Points on a hilly landscape, in no order, each with its height.
From any point a climber steps to the highest of the 2 points nearest to it. It stops when none of these is higher. Distance is the straight distance between rows; heights are no part of it.
J_812: [ -7  40 -25 -15 -36 -17  41  -7  32 -19 -14 -29 -13  32  14 -28  32 -22
  14  22 -19]  height 507
J_935: [ 22   9  -5  -4 -40  -4  -7 -25  13  -3  -2   8 -19  35  -2 -30  -2   6
  17  16 -14]  height 180
J_117: [ 10  34  -8  -2 -46   1  18 -18  18   1 -18   2  -9  30  -2 -23  14 -28
  -4  33 -44]  height 194
J_951: [ 33  16  29  -5 -43 -17 -10  12 -43   3  42  16  15  12  14   5 -28   3
 -12 -16  28]  height 248
J_912: [ -8   3 -10 -11  -5   5 -40  -2   0 -12  -3  27  18   1 -18  -1  -8  -2
  18 -14  31]  height 236
J_952: [-18   6  -2  -9 -21  12 -23  -5   7  -6  -5  31   7   6 -15  -1  -1  14
  24  -7  49]  height 249
J_35: [ 22  18  -2   3   7  -5 -19  27 -15  -4   0  23  24 -10 -16  23  -1 -39
  -5 -11 -20]  height 422
J_731: [-10  12 -25  -3  -7  10  -7   2   9 -11 -26  15  -2   7 -16  -2  19 -29
  13  16 -36]  height 292
J_467: [ 18 -25  20  12   8   8 -38   2 -36   3  42   1   3  -2  12  -9 -40  12
 -18 -11   1]  height 282
J_730: [  7 -24 -12  -2  39  -3 -16 -21   3   3 -12 -17 -10 -12 -12 -21 -15  10
  -2  -6   4]  height 327
J_611: [ 19 -17  -3  -6   7 -26  15   2  -3   3 -16 -19 -31   2   0 -17   5 -14
  10  22 -43]  height 408
J_760: [ 14  22  17   8   6   0 -37  31 -21  -7  12  31  16 -12  -2  22 -18 -22
 -14 -24  -4]  height 392
J_129: [ 34 -22  10  -9 -19 -18 -10   8 -25  -3  24  -2  -2  17  10  12   0  -6
  18  22 -27]  height 250
J_9: [ 45  16   2  17 -49   0   3   9 -13   8  34   6   2  35  16  -5  -4   9
   6  -1  -4]  height 308
J_68: [ -1  26   9   3 -20  11 -32  10 -27  -6  31  25  39   1   4   1 -21  -6
 -12 -10  49]  height 129
J_418: [ -7  11 -28  17  13   8   9  20   6   2  -6  -5 -10  -9   9  -7  24  -7
  -5   7 -20]  height 552
J_41: [-34 -15  12 -23  -5   0 -13  -7  16 -17 -11   9 -16   2   2  15  19  20
  30  14   9]  height 516
J_370: [-12   3   0  12  -2  15   4 -23  18  22  -3  -5  -2   0 -10 -26 -16  39
  -1 -21  72]  height 285
J_546: [-28 -23   7   4  30  26  27 -47  24  16   3 -34  -9  -7  13 -16  -7  38
 -23   9  26]  height 191
J_750: [ -4 -17  13  13  31   2  -5  21 -12   4 -11   6  -5 -31   0  13  -1 -16
 -21  10 -37]  height 532
J_216: [ 33  30  -9  -1  -6  -7 -28  33 -26  -6  38  13  45  21 -11  14 -13 -37
   7 -20   8]  height 284
J_652: [ 10  -2  10 -10   2  -7 -12 -16  -7   9 -10  14 -11 -13  -1  -5  -8  10
 -22   2 -11]  height 293
J_711: [  6  -8   0  -7  26  -8 -37  18 -21 -15  19  -1  19 -10  -4   4 -16 -10
   8 -17  27]  height 259
J_454: [-19 -24  39   4  16  23 -13 -14 -11  14  22  -3  22 -13  -5  11 -42  32
 -15 -16  75]  height 539
J_687: [-54 -44  29  -6  45  13  15 -10  26  -1 -28 -10 -29 -30  -2  24   6  15
  -7   6 -27]  height 369
J_406: [  3   3   9  -5 -16 -14   7  -2 -19   2  26   5  10  -6  27  -2   8  16
 -15  19  18]  height 224
J_137: [-13  31 -26 -20 -32 -12  30 -28  23 -21 -15 -18   0  22  14 -31  26 -14
   3  25  -5]  height 525
J_56: [ 20 -13  26 -16 -10 -10 -20  -9 -21   2 -12  26  -8 -15 -10  10 -14 -12
 -13   6 -33]  height 264
J_822: [-18  -8 -35  -2  14  15  -7 -35  18 -16 -19 -31  -6  11  -3 -42   2   4
   9  12   0]  height 398
J_259: [-39 -45   1   2  56  -1  40  -6   6   1 -42 -37 -34 -28   0  -8   0  -5
  -7   9 -37]  height 371
J_620: [ 46  19 -20   5 -46 -12  13   0  11   0  19  -4  16  56  -9   7  16 -12
  39   8 -13]  height 683
J_505: [ 71  10  -2   4 -57 -14  -3  -2 -14   7  37  -2  25  55 -11   6 -18 -16
  20  -7 -17]  height 678
J_811: [ 42  11  12  17 -16   5 -15  23 -23  20  11  18  -4   0   0   5 -17 -15
 -16 -11 -38]  height 512
J_587: [ 14   9 -12  -1   0 -18  10  24 -17  -8  17  -7  25  -3  13  18  22 -26
   1  19 -18]  height 183
J_813: [ 18  12  39 -14 -35 -26 -15  29 -32  -2  32  22  15   7   2  16 -28   3
   7 -28  57]  height 260
J_164: [  1 -10  30 -16  -9 -13 -38  14  -9 -16   5  36   8  -6  -8  33 -10   6
  17 -13  22]  height 654
J_274: [  7  33  -4   6 -49   6 -15   9 -19  -4  31  37  44  22  -6  -2 -13 -11
   4  -9  46]  height 136
J_294: [ -3  18  -2 -15 -17 -15  -7  21 -11 -17  17  23  40  -1   5  36  19 -21
   8   6  18]  height 375
J_376: [-15   5 -31 -19   7 -22  -2  11  -6 -29  -3   0  25  -5   1   9  25  -7
  21  -8  33]  height 344
J_112: [ 38  -5  11 -11 -30 -12 -16   3 -30  -4  17   9  21  18  -2  19  -8 -24
   9  20 -31]  height 232
J_166: [ 30  35  -8  -7 -34   8  -2   9  -2   5   3  37  39  24 -36  31   4 -54
   8  -6 -36]  height 446
J_29: [-11 -28  44  -1  14  -9 -14  18 -23   3  38   9  -1 -14  25  26 -17  29
 -12  -3  24]  height 743
J_414: [ 18   2  -9   3   5 -12   8 -18  -3   6  -9 -13 -10  -5   4 -31  -1   1
 -22   7 -17]  height 271
J_994: [-22  -2  -1  -4  44   6   8  -4  19  -6 -36  -9  -4 -39 -13  18   7  10
 -18 -28   6]  height 61
J_699: [ 14  21  29   4  -3   4 -49  35 -26 -14  30  32  21   0  -5  29 -31 -21
  -8 -36  10]  height 368
J_757: [-15 -20   4  30  16  21  -4  16  -5  16  39 -10   5  -3  20  -4  -6  39
  -6  -3  44]  height 349
J_854: [ -5 -16  18  12  20   7 -20  19 -25   3  16  12   5 -21   9  17  -4  -6
 -16   5 -24]  height 586
J_203: [  4   8  11   9   0 -12  12  18   4  16   7  11 -31 -10  13   5  15  20
  -6  -7  -8]  height 570
J_447: [ -8 -12  14  17   9  10  15 -14 -10  18   1  -2 -20 -14  18 -18  -2   9
 -36  27 -34]  height 684
J_933: [-23  11   5   0  -2  18 -10  -4  32  13 -25  18 -38   0  -6  -3   9  21
   6  -3  -9]  height 513
J_338: [-38 -17 -10   8  25  24  13 -28  20   3  -2 -29 -14  -5  15 -17   9  31
  -6  12  15]  height 204
J_459: [-25 -13  12  14  52  25  -2  15  23  10   4  -9  -4 -29  -1  30   0  28
   0 -29  30]  height 442
J_219: [-24   4  -4  15 -12  14  -1  -7  13  12  -1   5  12   5 -10 -25 -10  29
  15 -17  81]  height 274
J_272: [-27  -1 -17 -11   8 -17  26 -16  -3 -13  -4 -24   4 -16  28 -10  27   3
 -14  22   4]  height 200
J_538: [ 33  13 -12  15 -25  -2  25  12  -2  14 -19  -7   1  23 -19   2   5 -46
   9  33 -59]  height 488
J_442: [-26  -9  -7  20  38  25 -12  26  21   6  -2  -3  -6 -14   0  12   8  24
   9 -21  26]  height 478
J_725: [ 26   3 -32  17  -6  -9   3  -5   8 -12   4 -20  -2  23   7 -42  10 -10
  13  18 -21]  height 673
J_931: [ -9  -6 -18 -12  18 -17  21   0  -3 -12 -52 -16 -14 -22 -11  -9   8 -30
  -7  12 -34]  height 220
J_431: [ -9   6   7   6   4  12   6 -22  -1  17   1   0  -7 -14  17 -14  -4  30
 -33   3  26]  height 165
J_121: [ 19 -15  -5  -9  26 -17 -32   6 -25  -8  12  -3  15  -9  -3   0 -15 -14
  -4  -3  -8]  height 245
J_347: [  6   0 -15 -15   2  -3 -39 -13  -5 -11  -9  24  17   1 -24  -7 -10 -15
   7 -11   2]  height 223
J_762: [ 49  24 -18 -23 -15 -43  11  -3  -8  -9   5   1  26  15 -12  -2   5 -19
   5  -8   8]  height 410
J_151: [-11 -16  31  12  29  -4 -20  28 -25  -3  31   4   9 -22  19  28 -11  11
 -12 -10   8]  height 662
J_963: [-24 -45  50  12  50  23 -16  -5   6  10  18   5   0 -29  -1  41 -29  31
 -16 -21  11]  height 533
J_709: [-14 -28  48  -9   6 -13 -11  11 -15   6  26   8   2 -14   9  19 -19  39
  -2 -14  56]  height 661
J_380: [  3  -7  31  21   5  24 -30  29  -7  16  26  16 -13  -9   0  13 -27  28
   0 -37  36]  height 767
J_424: [-43 -12  18  -7  32  33  26 -24  31  10 -10 -20   1 -21  -1  25   0  37
  -5 -11  63]  height 27
J_484: [ 32  37 -32  -9 -39 -10  21 -15   2  -2  11   3  49  39 -22  10  18 -46
   8  10 -22]  height 500
J_296: [-13  -2  -5  -9   6  -7  10  -8 -16  -7   5  -8   9 -17  22  -5  18   5
 -19  23   1]  height 210
J_905: [ -9   5 -12  28   8  21  11  15   2  15 -22   1 -17 -15   5 -14  14 -18
 -18  24 -42]  height 592
J_659: [-26  11 -30   1  -8  11   8 -29  30 -15 -11 -24 -13  21  12 -43  15  17
   9  13  18]  height 417
J_791: [-45  21  -3 -13 -18   5  22 -13  38  -8 -21 -25 -41  17  25 -34  17   5
   5  20 -20]  height 451
J_856: [-12  -7   5   7  57   5  -5  15  -2  -1 -17  -5   6 -45  -7  21  -4  -4
 -29 -30  -4]  height 73
J_86: [ 45   2  18 -24 -34 -21 -22  -2 -31  -5  15  23  14  20 -12  20 -17 -17
  13  -8 -11]  height 216
J_897: [  4 -14 -18 -11  24  -2 -36  -4  -9 -14 -17   4  16 -11 -17  -2  -6 -23
   6  -5 -13]  height 229
J_616: [ 27  -3 -25   8  -3 -24   6   0   5 -10  16 -24   0  19  13 -28  11   3
  16   9   1]  height 644
J_861: [ 22  34   3  -4 -42   6  -4  16  -5   2  17  41  38  29 -17  43   7 -31
  13  -9 -10]  height 418
J_510: [ -9   6  12  -1   4  10 -29  -2 -19  -2  13  18  27 -18   2   6 -17   8
 -24 -10  40]  height 120
J_594: [ 43   7   6 -20 -44 -16 -20 -22 -21  -2  11  27  11  23 -14  -7 -16  -4
   5  -7   1]  height 201
J_756: [ -3   9  -6 -14 -21 -24  18  -5   9  -9   5 -12 -10  15  14 -15  19  20
  20  12  30]  height 523
J_105: [-31  -7 -14  -1  16   2  36 -27   2  -3 -37 -34 -17 -24  15 -33  10  -6
 -35  27 -26]  height 246
J_253: [-40   7  10 -12  -7  16   3  -9  40   5 -24  -2 -49  10   6 -16  11  18
   8   9 -18]  height 479
J_108: [ -6   6 -15  -3   8  -5  26 -29   6  -1 -30 -26 -19 -12   8 -37  10  -2
 -27  12 -17]  height 257
J_355: [ 36  30 -20   3 -32   0  14   5  -4   8   7  10  46  39 -33  29   6 -49
  10   1 -39]  height 474
J_361: [ 15 -32  -2  -1  27 -17   0   2  -8   6 -16 -10 -24 -13 -10 -18  -7 -10
   4   7 -37]  height 382
J_664: [ -5  -1 -12  -8  13 -13  -2  10 -20 -15  -4  -4  24 -21  11  11  17 -26
 -10  20 -12]  height 195
J_140: [  8  24 -45  16 -18   2  35   7  15 -15 -32 -24   2  20 -13 -29  16 -52
  12  29 -55]  height 258
J_48: [-25  27 -21 -22 -26 -17  45  -4  26 -22 -36 -36 -18  17  12 -28  21 -38
   7  30 -45]  height 483
J_960: [  2 -56  17   6  48   6 -20  -9 -12  16  24 -14 -10 -12   0  -1 -34  27
  -8 -15   4]  height 323
J_732: [-30 -21  16  -2  30  23 -13 -18  -2   2   9 -10  26 -23  -6  14 -24  21
  -7 -16  77]  height 504
J_478: [ 16  23   3  -1  -4 -24  26  22   4   9  -8   6 -14  -7   6  14  27  -5
   0   0 -25]  height 524
J_955: [ 28   4  -2  -8   1 -17 -31  24 -34 -16  39   3  28  15  -3   2 -21 -16
  16 -13  22]  height 272
J_291: [ -7 -22  -1 -11  19 -29  36  -5   6  -1 -23 -33 -36  -7   8 -25  12  -4
   0  20 -36]  height 435
J_615: [-12   8 -18  10  23  12  -8  13   9   3  -5   2  -1 -14   1   1  14   9
   0 -15  10]  height 515
J_489: [-24 -49  37   9  56  35  10 -30  10  19  15  -9  -7 -23   1  28 -25  29
 -27  -6   7]  height 616
J_970: [ 62  24  22  -1 -40  -6  -4  24 -28  15  29  12  23  31  -7  35 -22 -30
  -3 -25 -28]  height 593
J_153: [ 21 -37  13   4  -3  -3 -22   3 -23   4  16   7 -19   6   7  -7 -12   6
   8  16 -35]  height 269
J_492: [-10 -19  -9   4  44  14   8 -12  27  11  -8 -31 -12 -14  -7  -7  -5  34
   2 -23  38]  height 252
J_621: [ 23   5  21 -22 -32 -16   0 -11  -5   4 -22  22 -13   1 -13  11   2 -14
  -3  18 -38]  height 233
J_745: [ 54  16 -17  18 -43 -13  33 -14  11   2   1 -28  15  55  -7  -7  10 -35
  13  31 -52]  height 769
J_949: [-41 -46  18   4  57  29  29 -14  35  19  10 -27 -19 -12   8  22   1  40
   2  -4  15]  height 295
J_600: [-33  -5   5  -1  20  18 -20  -3   5  -9  -4   1  33 -22 -14  16 -14  14
   2 -23  74]  height 476
J_976: [ -4   6  16  25   8   9  -2  25   7  25  11  13 -24 -10  11   6   5  37
  -6 -19  18]  height 626
J_842: [ 66  13 -12  15 -51 -15  20 -13   5   5  23 -16  24  65  -7   2   3 -21
  25   9 -31]  height 717
J_930: [  2  26  -9 -13 -35  -2  -2  12  -4 -13   8  33  35  16  -5  32  26 -23
  19  12  -4]  height 394
J_94: [ -4 -36  30  -7  -1   9 -26 -21 -12   8   7  16 -12  -9  -2   5 -29  36
  -6  -4  18]  height 347
J_419: [-20  -2  15 -20 -23 -23  11  -8   2   2   1   6 -11  -1   5   2  11  32
  13   5  52]  height 556
J_610: [ 18 -39   6   3  38  -8 -20   1 -10  11   2 -12 -21 -12  -8  -6 -21  14
   2 -12 -16]  height 351
J_466: [ 29  14   3  -6 -19 -31   5  28 -13   7  21   9   8   5   8  16  10   1
  13 -12  16]  height 288
J_165: [ -6   8 -31 -22  -1 -15   2  10   2 -28  -9   2  20   0  -3  15  26 -19
  27  -2   3]  height 331
J_733: [  7  26   1  -2 -60   6 -11   2 -10  -2  20  39  25  25  -5   6  -1  -1
  14   2  36]  height 141
J_408: [ 17  18  -9  -3  22 -21   6  37  -5  -7 -16  10  12 -23 -15  24  15 -34
  -8 -19 -18]  height 455
J_237: [ -8  15 -32  -1  -9   4  -6   2  32  -2 -12  -1 -28  22  -5 -23  17   7
  36  -3  -7]  height 578
J_643: [ -1  39 -26  -8 -13  -9  41   6  22  -2 -48  -1 -20   4 -17 -17  19 -35
   1   5 -41]  height 760
J_653: [ 12   1  -8  12   1  -1 -10 -20   9  12   5  -7  -5   1  -6 -36 -19  31
  -1 -19  46]  height 299
J_189: [ 30  21  10 -20 -28 -42   5  19  -8   1  17  21  12  14 -13  19   5  -4
  23 -19  26]  height 279
J_550: [-19  -5   7  12  52  10 -27  21  -3 -11  -5   5  20 -40  -7  30  -8 -12
 -22 -19   0]  height 84
J_888: [-22  13 -16 -27  13 -16  16 -11   2 -22 -38  -5   7 -32  -2   9  24  -7
 -16  -8   6]  height 192
J_515: [  9 -37  18  17  26  10 -22 -11 -20  15  36  -9  -5  -3  12 -17 -38  28
 -15 -12  13]  height 302
J_250: [ -2  17 -12 -14 -11 -17 -14  14 -18 -22  20  15  41   3   0  15  11 -16
  19  -3  39]  height 361
J_487: [ 18  28 -35 -21 -38 -20  22 -28   8 -20  -2  -3  32  34 -10 -14  23 -32
  15  20  -8]  height 528
J_704: [-25 -30  22  19  33  25  -2  11   0  18  34 -11   2 -13  11  12 -17  39
  -2 -11  49]  height 378
J_482: [ 22   3  24  -2 -32  -9  -2  -4 -31   6  35   9  -1   3  26  -5 -12  18
 -18   4  17]  height 235
J_645: [  5 -20 -29  22  23  -6  22 -12  14  -9  -5 -46 -20   8  16 -55  12   3
   2  18 -23]  height 367
J_575: [ 45  10 -24  15 -30  -6   9 -13  11  -6  -2 -15   0  41  -4 -31   7 -27
  16  26 -38]  height 716
J_58: [-38  12 -42   5  12  14  25  10  20 -16 -37 -25 -20  -1  11 -17  28 -18
   9   9 -26]  height 658
J_337: [ 45  12  -9  -9 -43 -13 -11 -28   2  -3   1  20   5  35 -16 -19  -7  -5
  14   0  -6]  height 190
J_741: [ -6  -5   0  -6 -33   3  -7 -24  13  -3   2   2 -27  24  12 -26   3  22
  16  23  -4]  height 169
J_345: [ 29   7  -8  29  -5   2 -22  18 -18   8  41  -3  13  14  18 -29 -23   9
  -4 -17  28]  height 318
J_78: [-11 -42  21  17  46   8 -10  19  -8   7 -20   8 -17 -36 -11  17 -10  -6
 -15   0 -40]  height 484
J_186: [-14 -19  45   9  16   7 -16   3  11   2 -15  27 -21 -30   2  34  -2  16
 -11  -3 -28]  height 370
J_819: [ 64  16   6   6 -44  -7  -1   9 -18  20  20   6  23  44 -19  28 -15 -30
  16 -11 -41]  height 635
J_329: [ -7  31 -27 -14 -23   1   1 -15  10  -8 -11  26  13  11 -11 -13  16  -8
   3   4  14]  height 581
J_908: [  8  35 -27  -1 -17  -2  15 -18  25   0 -26   4 -17  11  -8 -41  11   0
 -12  -4  -8]  height 645
J_353: [  0  17  -5  -7  16 -22  20  33   3  -5 -26   4  -4 -24  -3  23  25 -21
  -7  -9 -25]  height 485
J_369: [ 37  37 -20   5 -17 -11  -6  31 -15  -3  37  11  39  24  -7   5   2 -27
  12 -21  18]  height 290
J_872: [  7   0  25   0  -9  10 -25 -14  -5  10   0  28  -9 -12  -2   2 -19  19
 -14  -9   5]  height 315
J_845: [-15  -5  41  -1  -1  -5 -36  25 -11 -17  18  30  16 -15  -3  37 -17  12
   5 -25  41]  height 741
J_737: [ 38  -7 -12  25  -3  -4 -19  -1 -13   4  25  -5   1  11  11 -32 -19   9
  -6  -6  -5]  height 305
J_914: [ -2  30 -12  -3  -6  -6  18 -11  20   9 -49   1 -32  -5 -14 -24  11 -16
 -16  -2 -31]  height 695
J_573: [ 51   3  -2  -7  11 -37   6  16 -24   5  -1 -11   7  -3  -5  -1  -6 -26
  -5  -6 -27]  height 444
J_427: [ 48  13  16  10 -65  10  -7  21 -26  12  37  21   3  31  10  17 -13   1
   2 -17  -3]  height 320
J_520: [-26 -23  28  -9  -3 -12  -1   1  -3   5  10   3   0 -10   5   9  -8  38
   8  -6  68]  height 604
J_689: [-50 -20  -8  -6  33  26  15 -22  19  -2 -24 -29 -18 -13   7  -6  12  10
  -8  15 -15]  height 221
J_267: [-10 -22   6  -9  15 -21  25 -15   9   0   0 -25 -32   0  18 -24   7  25
   2  17  -8]  height 469
J_422: [-21  -8  30   8  41  17 -34   0  -6  -8   3   9  27 -42  -7  34 -24   0
 -33 -21  21]  height 98
J_862: [ -8  -4  21  19   8  20 -13  16  13  23   9  14 -21 -10  -1  12 -11  46
   2 -33  41]  height 687
J_901: [ 41  24 -18 -12   3 -35   5   6 -13   0  -1  -1  17   0 -12  -5  -2 -20
  -8 -18   3]  height 423
J_236: [  8   9 -30  13  -6 -10  46  12   6  -7 -37 -35 -13   4   0 -29  12 -44
   0  32 -49]  height 247
J_958: [ 28  -7  -4  24 -10  -1  17  26 -11  12 -16  -2 -11   5 -15  -2   0 -42
   5  35 -63]  height 517
J_671: [ 12  12  13  17 -10   3   0  35 -21  11  32  15   2   1  22  19   9   2
 -11   8 -10]  height 161
J_195: [-20  34 -34 -10  -9  -1  26  12  32 -12 -41 -12 -26   8  -4 -16  27 -22
  20  -3 -31]  height 706
J_846: [ 28  19 -21  -6 -24 -15  15   8   9   2  -4   2   7  35 -17  10  20 -28
  34   4 -29]  height 643
J_490: [-23  -3 -17 -27  21 -19  23 -11   2 -23 -49 -20  -7 -29  -3  -4  17 -14
  -7   2 -16]  height 205
J_565: [-21 -20 -12  28  36  37 -12  -3   9  16 -11  -7 -17 -18   1 -10  -1   5
 -14   7 -24]  height 350
J_680: [  2  25 -44   3 -14  10  14   7  10 -13 -29   6  10  16 -20  -7  23 -51
  20  21 -46]  height 273
J_193: [ 35 -20   0  12 -21  -3 -26 -10 -18   7  12   2 -12  15   5 -28 -17   9
   4   4 -23]  height 291
J_773: [-21 -31  20  13  34  18  15 -29  -1  25  -3 -13 -20 -24   5 -12 -10  18
 -42  15 -23]  height 770
J_686: [ 48  21  19   7 -12   0 -19  39 -31   9  32  18  12  11  -5  27 -22 -31
  -5 -22 -30]  height 553
J_973: [ -7  -6   0   6 -38  17 -14 -25   6   4  13   8 -15  21  16 -28  -6  32
  12  20  19]  height 160
J_297: [ 48  -9   9   9  -3 -19   1  16 -26  17   6   0 -11   2  -3  -5 -16 -16
 -10   0 -43]  height 475
J_603: [-34  13 -45   8  24  20  15   0  22  -7 -34 -24 -14  -5   5 -24  22   2
   3  -8 -11]  height 625
J_91: [-43  -6  13 -13  34  24  21 -26  36   3 -28 -19 -14 -25  -7  26   9  31
 -11 -17  34]  height 37
J_178: [-33   4  11  -9  29   6  10  -9  30   2 -38   3 -22 -30 -10  20  11  20
 -15 -21   6]  height 50
J_429: [-10  -2  -3  -4  -9 -22  28 -21  17  -6   6 -30 -28  14  28 -33  16  31
   6  19  18]  height 498
J_928: [-26 -39   7 -15  36 -19  27  -4   3  -3 -35 -26 -36 -24  -1  -4   2  -3
   0  11 -37]  height 401
J_942: [-17  23 -21   1   0  14  -2   3  34   1 -27  13 -28  12 -14 -14  16  11
  21 -15   1]  height 550
J_507: [-21 -37  23  14  50  28  21 -26  14  28  -5 -15 -22 -23   1   8 -15  24
 -32  -2 -15]  height 697
J_142: [ -1  28 -31 -18 -36 -13  14 -30   8 -22   0   1  24  25   2 -20  26 -14
  12  20  13]  height 549
J_876: [-46  -1 -21  -4  17  20  -1 -16   3 -18 -11 -11  20 -22   9   4  14   7
  -8   5  25]  height 421
J_85: [-43 -25   2 -17   6  14 -18 -23  17 -12 -15   1 -19   0   0   0   8  19
  18  16   1]  height 477
J_551: [-24 -20 -13  17  30  31 -11 -10  -7   2 -11  -6   4 -22   4  -8   1 -12
 -19  25 -24]  height 372
J_700: [-20   4   4  11 -36  10  -7   1   1   9   7  21  10  14  -8 -19  -6  26
  23  -5  74]  height 263
J_441: [-40   9 -18   1  -5  15  19 -22  37  -8 -11 -35 -27  16  25 -42  15  16
  -3  18  -1]  height 433
J_589: [-35 -14 -23   8  35  35  -9  -9   0  -8 -14  -8  20 -28   4   8  12   4
 -19   9   6]  height 399
J_918: [-24 -37  33   9  47   8  -5   5  13   3 -16   5 -21 -31  -8  29  -5  13
 -11  -5 -23]  height 429
J_564: [ -2   2   7  18  -3   8  20   3  -5  16 -11   3 -26 -11  15 -14   8  -7
 -29  27 -46]  height 633
J_735: [ 41  23 -12   8 -24 -15   1  22 -11   3  36   1  16  22   7  -7  -1  -7
  13  -9   7]  height 298
J_238: [-37 -49  13 -15  27  13 -20 -24   8  -8 -11  -1 -10 -10  -1  12  -5  19
  13  15  -4]  height 436
J_841: [-22  13  14  -6   6   0  13  -5   3   8  -5   7   3 -25  12   9  14  26
 -28  -5  31]  height 164
J_322: [  4  -3 -11  24   4   8 -14  17  -9   5  35  -7  11   9  18 -20  -3  23
   5  -9  38]  height 329
J_571: [-15   9 -26 -24  -3  -8   6   5   7 -23 -31   3   0   3 -10  14  28 -28
  24  10 -26]  height 311
J_726: [-13 -20 -35  12  26   7   5 -23  14 -15 -12 -41 -10   4  10 -42   6   5
   5  14 -18]  height 383
J_855: [  4  15   0   1 -49  10 -13 -14  -3   4  12  26   2  15   3 -13   0  12
  -1  10  23]  height 150
J_154: [ 16  21  11 -13 -48  -4  16 -13   5   7 -22  13 -16  28  -9   0   4 -26
   4  29 -53]  height 209
J_184: [-41  15 -11 -25 -14  -6  34  -9  29 -15 -40 -32 -33   6  16 -30  17 -19
   3  25 -40]  height 463
J_332: [-41  -7 -14  -8  22  10 -11  -8   3 -16 -11  -8  25 -19   1  13   6  14
   4  -7  51]  height 445
J_439: [ 25  26  31   7 -32   7 -31  44 -31  -6  41  32  14  11   0  32 -31 -15
   2 -37  11]  height 348
J_132: [ -9 -15  17   5  23  16  16 -34   9  27   8 -14 -11 -14   9 -14 -19  42
 -28 -10  33]  height 177
J_183: [  8  37 -28   4 -33   8  -2 -25  21  -1  -9  25   2  21 -15 -36   7   1
   3 -10  10]  height 611
J_252: [ 13  13   3   8 -11  -2   4  34 -21   0  25   8  21   1  18  37  22 -20
   6  20 -21]  height 174
J_583: [ 30  14  28 -24 -33 -31 -12  29 -20  -8  29  29  20  14  -8  28 -15  -7
  18 -29  41]  height 268
J_122: [-54 -23 -11 -10  28  21  32 -27  10  -9 -38 -38 -14 -22  13 -19   7  -9
 -21  28 -31]  height 234
J_717: [-22 -19  22  20  46  22   4  12  17  19  20 -14   3 -23   2  26 -16  37
  -3 -28  57]  height 407
J_508: [-22 -33  60   4  17  14 -20   3 -12   9  29   5   9 -19   1  27 -40  38
  -8 -22  66]  height 589
J_606: [  9 -11 -14   2  19  -1 -19 -19   1   3   3  -9   1  -2  -4 -21 -13  16
  -3 -15  32]  height 310
J_318: [-17  -4  16  -4  27  11 -23 -12  -8  -3   1   8  19 -30  -1  13 -15  11
 -27 -15  29]  height 110
J_850: [-17 -45  32 -16  29  -4 -20 -20  -5  -4   3   6  -9 -17  -3  17 -15  24
  -1   1   4]  height 390
J_694: [-18  20  -5 -24  -3 -18  12  -9   2 -11 -18  12  10 -20   0  10  19  10
 -11 -14  36]  height 178
J_644: [ -4 -11  40  12  -8  11 -39  28 -19   3  33  26  -2  -8   4  23 -27  19
   8 -30  39]  height 856
J_230: [-14  -9  20 -15 -12  -4 -28   7   5 -18  -5  32  -1  -5  -4  32  10  11
  19   6   6]  height 582
J_217: [ 34  29  19  13 -57  13 -20  38 -26   7  45  36  15  27   0  23 -21 -10
  10 -36  22]  height 334
J_585: [ 12  16 -33  -8 -22  -9   7   0  27  -8  -9  -4 -14  35 -12 -17  21 -11
  40   3 -15]  height 605
J_655: [-58 -50  24 -12  52  16  36 -24  29   7 -11 -30 -29 -18  12  18   0  27
  -6   9  -9]  height 328
J_535: [ -6   1 -24  -9   7 -18  45   6  -8 -12 -53 -28 -12 -17  -6 -16  15 -43
  -7  24 -41]  height 231
J_255: [-22 -44   7   5  52  29  19 -23  32  18   8 -32 -21  -4  -1   3 -14  44
  12 -16  32]  height 270
J_495: [  6   2 -17  24   8   4  23  32  -8   9 -25  -4 -11 -13  -8  -2   9 -38
  -2  27 -53]  height 551
J_763: [ 34  29 -20  10 -38   3  31   7   9  18 -10  -4  24  44 -27  24  13 -48
  17  24 -56]  height 457

Where does a climber stop that starts at each point below?
J_952 => J_610
J_105 => J_644
J_510 => J_773
J_427 => J_644
J_589 => J_29
J_655 => J_29
J_193 => J_773
J_931 => J_142
J_621 => J_644
J_726 => J_142
J_763 => J_773
J_467 => J_773
J_353 => J_644
J_294 => J_142
J_267 => J_29
